Points, in no order, along strands that fork, close into loops and pass close to each other.
Two points are linked if the straight distance between their rows is under 101. Some points are linked to none.
q_356: [ 17  21  48  28  42  11   7 -15  -4 -57 -43  25 -14  -2  36  -6 -11  -8
 -16  29  69   6]
q_57: [ 23  30  16  -5  13  17  16 -13  15 -53 -27  40 -12  23  50  13  19 -29
 -32  22  47  25]
q_100: [  6 -15  42  12 -48  11  17 -26  -7  62  41 -10  10  11 -11 -30 -16  -9
  -2 -26 -13 -34]
q_871: [ -4   4  77  44   5  35  10 -27 -38  13  18 -25   1  37  30 -48 -15 -29
  -6  -2 -31 -21]
q_397: [  5 -22  41  17 -52   6  28 -12  19  23  19  -5  30  11  13 -17 -20 -25
 -29   4  -3 -25]
q_104: [-18  22 -28 -47  24  16  14   2 -41 -43  29 -23  -7  44 -14 -24  20  19
   4  13  -8  37]
q_103: [-23 -42  25   6   6  -6 -16  19 -44  20  -1 -40 -30 -20  25 -25 -49  43
 -52 -31  15 -19]
q_217: [ -6   9 -18  21 -14  -2 -11   7  37 -55 -24  31  25 -10   8  56  18  -4
 -55  28  -5  26]
q_972: [-23 -17  11  19  35  -3 -29  39 -37 -18 -21 -27 -33 -37  23   0 -25  35
 -35 -17 -13   9]
q_256: [ 15  16  -4  16 -14  22 -17  16  26 -36 -16  29 -32 -16  30  32  32 -52
   4  14 -32 -19]
q_443: [  9   1  -6  23   5  21  26 -10  11 -47 -16   5  46 -12  -2 -32  -2 -22
  22  50  -3  -9]
q_995: [ 25  24  17  27  11   5   1 -11  23   4 -24  44   1 -35  37 -30  26 -72
  44   8 -40 -44]
q_669: [ -6  38 -26   3   8  16  37  -4 -17 -23  44 -16  38   1 -37 -50  44 -17
  54  30   0   9]
q_46: [  4  -9  37  12 -13  25   6 -11 -34  43  21 -23  -4   3  17 -49 -13 -15
  11 -27 -48 -38]
q_164: [ -8 -14  -3 -10 -58 -22 -10  37  25  38  33 -34 -53  10 -13  30 -24 -17
   4 -37  34   8]
q_861: [-21 -20 -23 -28 -53 -51  -4 -32  17  50  33 -14 -19  27 -31  32 -40  24
  -3 -39  10  23]
q_645: [ -8  30  38  26  15   6  16 -10 -29  25  39 -16  31  19 -39  -3  35   5
 -32  -2  56  27]
q_232: [  8  -2 -13  34   5  25   0   6  -2 -24  -3  -9  26 -20  -8  -8   3   6
  25  30 -12 -33]
q_258: [  6  14   0  17  35   2  -3  -6 -22  41   8   2  21 -29 -37  -6  22  26
  34 -19  11 -19]
q_620: [  5   3  -4 -11   6  30  -7  29 -18 -87  -3 -12 -41  25  36   3  -4   5
 -15  28 -15  20]
q_448: [ -4  56 -36 -21  15  13  18  11 -24 -43  41 -12   4  23 -28 -21  40   4
  35  17   8  29]
q_341: [ -7  15  50  30 -33  12  16  -5  27 -30   9  18  26  31  33  22  17 -63
 -61  15 -13  17]
q_294: [ -1 -45 -15 -32 -44  15  -5  12  -4 -12  26 -65  -1  48 -18  -7 -11  27
 -15  38  56 -19]
q_182: [-26   1  10  44  -9 -13   4 -20   4   8   3   8  65 -47  -4 -42   2 -12
  19   4 -84 -31]
q_72: [ 27 -16  -5   0 -17   0  -1  44  32 -37  -9  -6 -14 -13  18  24   5  -5
  -3  24  55  -5]
q_949: [  9 -29  25  29  36  14  -6 -13 -24 -12 -43  -8   9 -10   8 -12 -39  36
 -16  25  31 -16]
q_543: [ 10 -18  -4 -37  18 -24  22   6   9  39 -29  25   5 -30  30 -42 -37  -5
  21 -22 -21  -6]
q_846: [-31  33 -23   4   8  -1   6   2  -8  -7  16  -2  31  15 -16  -6  36  -1
 -32 -16 -15  77]
q_110: [  8   6  30   8  21  44  16 -21 -46 -57   1 -19  -7  46  19 -34 -23  -3
  -3  31  17  -3]
q_360: [-13 -14 -16  59 -46 -22   8  -5  35  21  21   2  62 -64 -19 -17   9  -9
  19  -1 -43 -49]
q_617: [ -2  13 -31 -13   8 -26 -30  49  44 -10 -54  38 -49 -51  60  19  23  -5
 -18 -18  -7  35]
q_275: [-26   4   1  20  28  10   9 -36 -37   7  16 -10  51 -14 -21 -60  13  -3
  29  13 -60 -11]
q_826: [-15 -62 -37 -44 -24 -13 -25  18   4 -33   0 -52   5  22 -14   3 -16  47
 -24  49  38 -13]
q_468: [  4  18 -30   7  30  -8 -29   8  -9  23   6  -1 -12 -17 -43  40  23  31
  35 -22  -7  -9]
q_555: [ -6 -36   1 -11 -51 -30 -18  51  10  44  27 -55 -39 -30 -12 -12 -26  21
  -4 -44  39 -26]
q_336: [ 10  -6   6 -14  15 -13 -29 -25  11  11 -45  45 -11   6   5  70   1  44
 -34  -8   0   2]
q_572: [  0  48 -26  12   5  18 -33  21   7 -44  -4  22 -54  -3  16  42  54 -34
   2  -8 -31  24]
q_796: [ 20  -6 -21  25   3  27 -16  -3   4 -46 -10  10  10   4 -16  35  18  30
  22  43  -5 -32]
q_362: [ 23 -18 -22 -29  13 -25   5   3  26  35 -50  43 -14 -54  35  -7 -30   4
  28 -10 -36 -24]
q_853: [-15 -23  40  25  14  -2   3 -15 -15  -8 -37 -11  23 -16  26 -28 -56   7
 -36  -3 -14  -5]
q_88: [ 32  20 -14 -37  26  -9   8 -26  13  62  -3  42  -4   2 -24  12  21 -13
  61 -28 -12 -14]
q_802: [ 32   6  -8 -14 -19  17  20  -5  10  17  27  -2  12  23 -42   6  12  -2
  48  15  39 -23]
q_742: [  6  -9 -25  25  -4  17 -13  -8  25 -79 -31  31  18  -1  -1  45  14  13
  -5  67  -8  -6]
q_968: [ -7 -17 -23 -39  -4  21  10   4 -25 -46   1  -7   6  36   2  -2  -6  14
 -17  22 -28  18]
q_580: [  6  20  -3  -6  -6  26 -15  33 -13 -55  12 -10 -53  29  22  32  20  -3
 -11  -4 -17  16]
q_641: [-23  -9 -41  22  26 -22   7  -2  20 -37 -50  23  63 -60  -2 -31 -24   5
  -3  29 -28  30]
q_237: [ 16  31 -37 -20  35 -23 -24  -1  13  35 -12  33 -25 -20 -21  35  32   2
  61 -25   9  -4]
q_49: [ -8 -15  35 -10   7  44  14 -25 -51 -19  16 -31  -9  51  20 -46 -17  -9
 -20  10 -17  -7]
q_692: [ 30  29  -1   4  26  -6   4 -17  12  54  -8  49   0 -35   6  -4  31 -42
  61 -28 -32 -39]
q_764: [-12 -24 -23 -43 -13   9  -7  -1 -25  16  39 -59 -10  44 -41 -16   7  30
  17  13  34  -4]
q_793: [ -7  -8 -38 -50 -11 -32 -26  25  -7  29  16 -31 -61  29 -14  20 -16  17
  33 -39 -25  14]
q_30: [-18 -11  12  35  24  15 -19  51 -35 -15 -17 -42 -31 -47  23 -31 -28   4
   1 -10 -28 -16]
q_344: [  2  -8 -34  -8  -1 -32 -31  49  41  -4 -34  24 -26 -50  24  39   9  17
 -14  -5   2  20]
q_375: [  1  -6  22  14 -47   5  10   9  25   2  18  -5   7   6   7  20  -2 -26
 -35  -5  -2  -1]
q_892: [ 28 -20  42 -29  25   8  14  -2   4   8 -26  17  -9  26  20   8 -28  21
 -28   1  71  -4]
q_976: [-13 -32 -29 -60 -29 -14  -5  -2  -4  33  21 -29  -8  22 -20  -1 -22  26
  -2 -15  -6   2]
q_981: [  6 -30  48 -14 -10  -8  13  26   3  24 -11 -19 -12   2  26 -13 -45  11
 -48 -10  76   1]
q_66: [-31  46  22   7   8  -2  25 -20 -12  13  34   5  43  34 -22 -10  40 -12
 -43 -12  15  77]
q_170: [-21  31 -29  14 -18  -7   4 -10  31 -25  -3  24  41   9  -3  38  36  -9
 -50   1 -20  63]
q_295: [ 24  27  10  17  27   9   0  55   1  -3   7 -10 -44 -47  21 -26  26 -34
  43 -14  29 -15]
q_646: [ -6  17 -21   7 -20  16  14 -34  -5  14  30  13  41  15 -42  10  24  -6
  30   3 -58   0]
q_609: [  5  16   0  14  32  22 -10  54 -32 -16  10 -33 -45 -29  18 -29  10 -12
  39 -13 -21 -12]
q_650: [-15 -48  33 -20 -16  -8  18  14 -23  37   6 -33 -21  -7  32 -46 -49   4
 -45 -36  17  -8]
q_765: [-23  33  -7  -5  27   3  15 -34 -29  20  24  12  52  17 -33 -25  25   5
  13  -7 -54  18]
q_483: [ 11   5  38  21  46   6   6  -6 -19 -18 -28  11  15   7  10  -7 -10  20
 -25  16  55   8]
q_32: [ -5 -40 -16 -30  11 -24 -28  20   0  -7 -21 -19  -6  -1 -12  30 -33  59
 -21  14  22  -5]
q_903: [-18   1 -40  -2  -5  22  27  -5 -23  11  47 -43  40  -2 -48 -68  34 -12
  43  33  -3 -12]
q_965: [  6  -4 -18 -24 -30 -29 -27  18  14  31  19 -28 -70  33 -19  48 -19  -3
  36 -32   7   3]
q_881: [-17  -6 -24 -21 -40 -51  -4 -43  40  48   5  24 -21  41 -15  64 -38  15
 -12 -46  27  43]
q_737: [ 19 -26 -34 -33  11 -33 -16  41  40  17 -46  33 -29 -58  26  18 -15  19
  32 -10  -5 -13]
q_932: [-19  -6 -29  16 -54 -12   9 -21  30  12  28   8  46 -19 -44  20   3  -7
   2 -10 -40 -18]
q_841: [ 13 -12 -16 -39  24 -19 -30   4   3  -9 -32  18 -19  17  -5  49 -14  59
   5   4   1   6]
q_877: [ 21   4  -2  -2 -21  -1 -34   4  15  24  -3   3 -69  12   0  59   4 -17
  21 -28  -4 -17]
q_73: [-36  11  47  59  28 -29  12 -23   6  13  -6  20  81 -38 -13  -6  11   6
 -54  -1  20  18]
q_651: [ 34 -10 -15 -43  -8 -16  27 -10  12  64   6  20   1 -10 -11 -13 -13   2
  46 -32 -22 -21]
q_47: [  7  14 -10   2   0 -15 -48 -17  12  13 -23  28 -51   3  -9  85  13   2
  -4 -20   9  -5]
q_668: [ 27  10   7  26  -3  27   6   3  29 -47 -25  31 -13 -28  42  -7  13 -63
  27  29 -38 -30]
q_374: [  8  33  42  11 -14  16  17 -27  28 -37   3  41  21  45  20  23  32 -55
 -42  21  18  17]
q_315: [  5  11 -24 -20 -21 -38  -4 -31  39  43   4  28 -19  49 -19  68  -2 -12
   3 -24  51  40]
q_442: [-25  -6   1 -32  44  -2  37 -51 -36  25  13 -16  57  12 -31 -92  -6  -5
  11  17  16  22]
q_383: [  5  22  36  39  35  11  19 -35 -36  30  19   0  42   7 -38 -17  30  28
   9  11  48 -11]
q_855: [-14 -32  41   0 -12   1  13  -8 -18  -3 -21 -17  -3   3  44 -46 -62 -12
 -52 -13 -23   6]

How many points has the smallest loop of links through each point below? Write none if it is on no loop.
q_182 => 6
q_892 => 7
q_294 => 11

A piece is all that can be reached along the links. How many separate loops has the piece of each point below (a circle has one, a figure eight two, a Y none), and how many tips (points with one link)?
q_669 => loops 0, tips 3
q_765 => loops 1, tips 0
q_826 => loops 1, tips 2
q_46 => loops 1, tips 2

A fork is a point with three links, a tip a point with one. Leave the first point through the second and follow the links. Name the first fork or tip that comes.
q_651 / q_543 => q_617
q_217 / q_170 => q_88
q_650 / q_103 => q_295
q_397 / q_375 => q_483
q_645 / q_66 => q_443
q_256 / q_572 => q_903
q_374 / q_341 => q_110
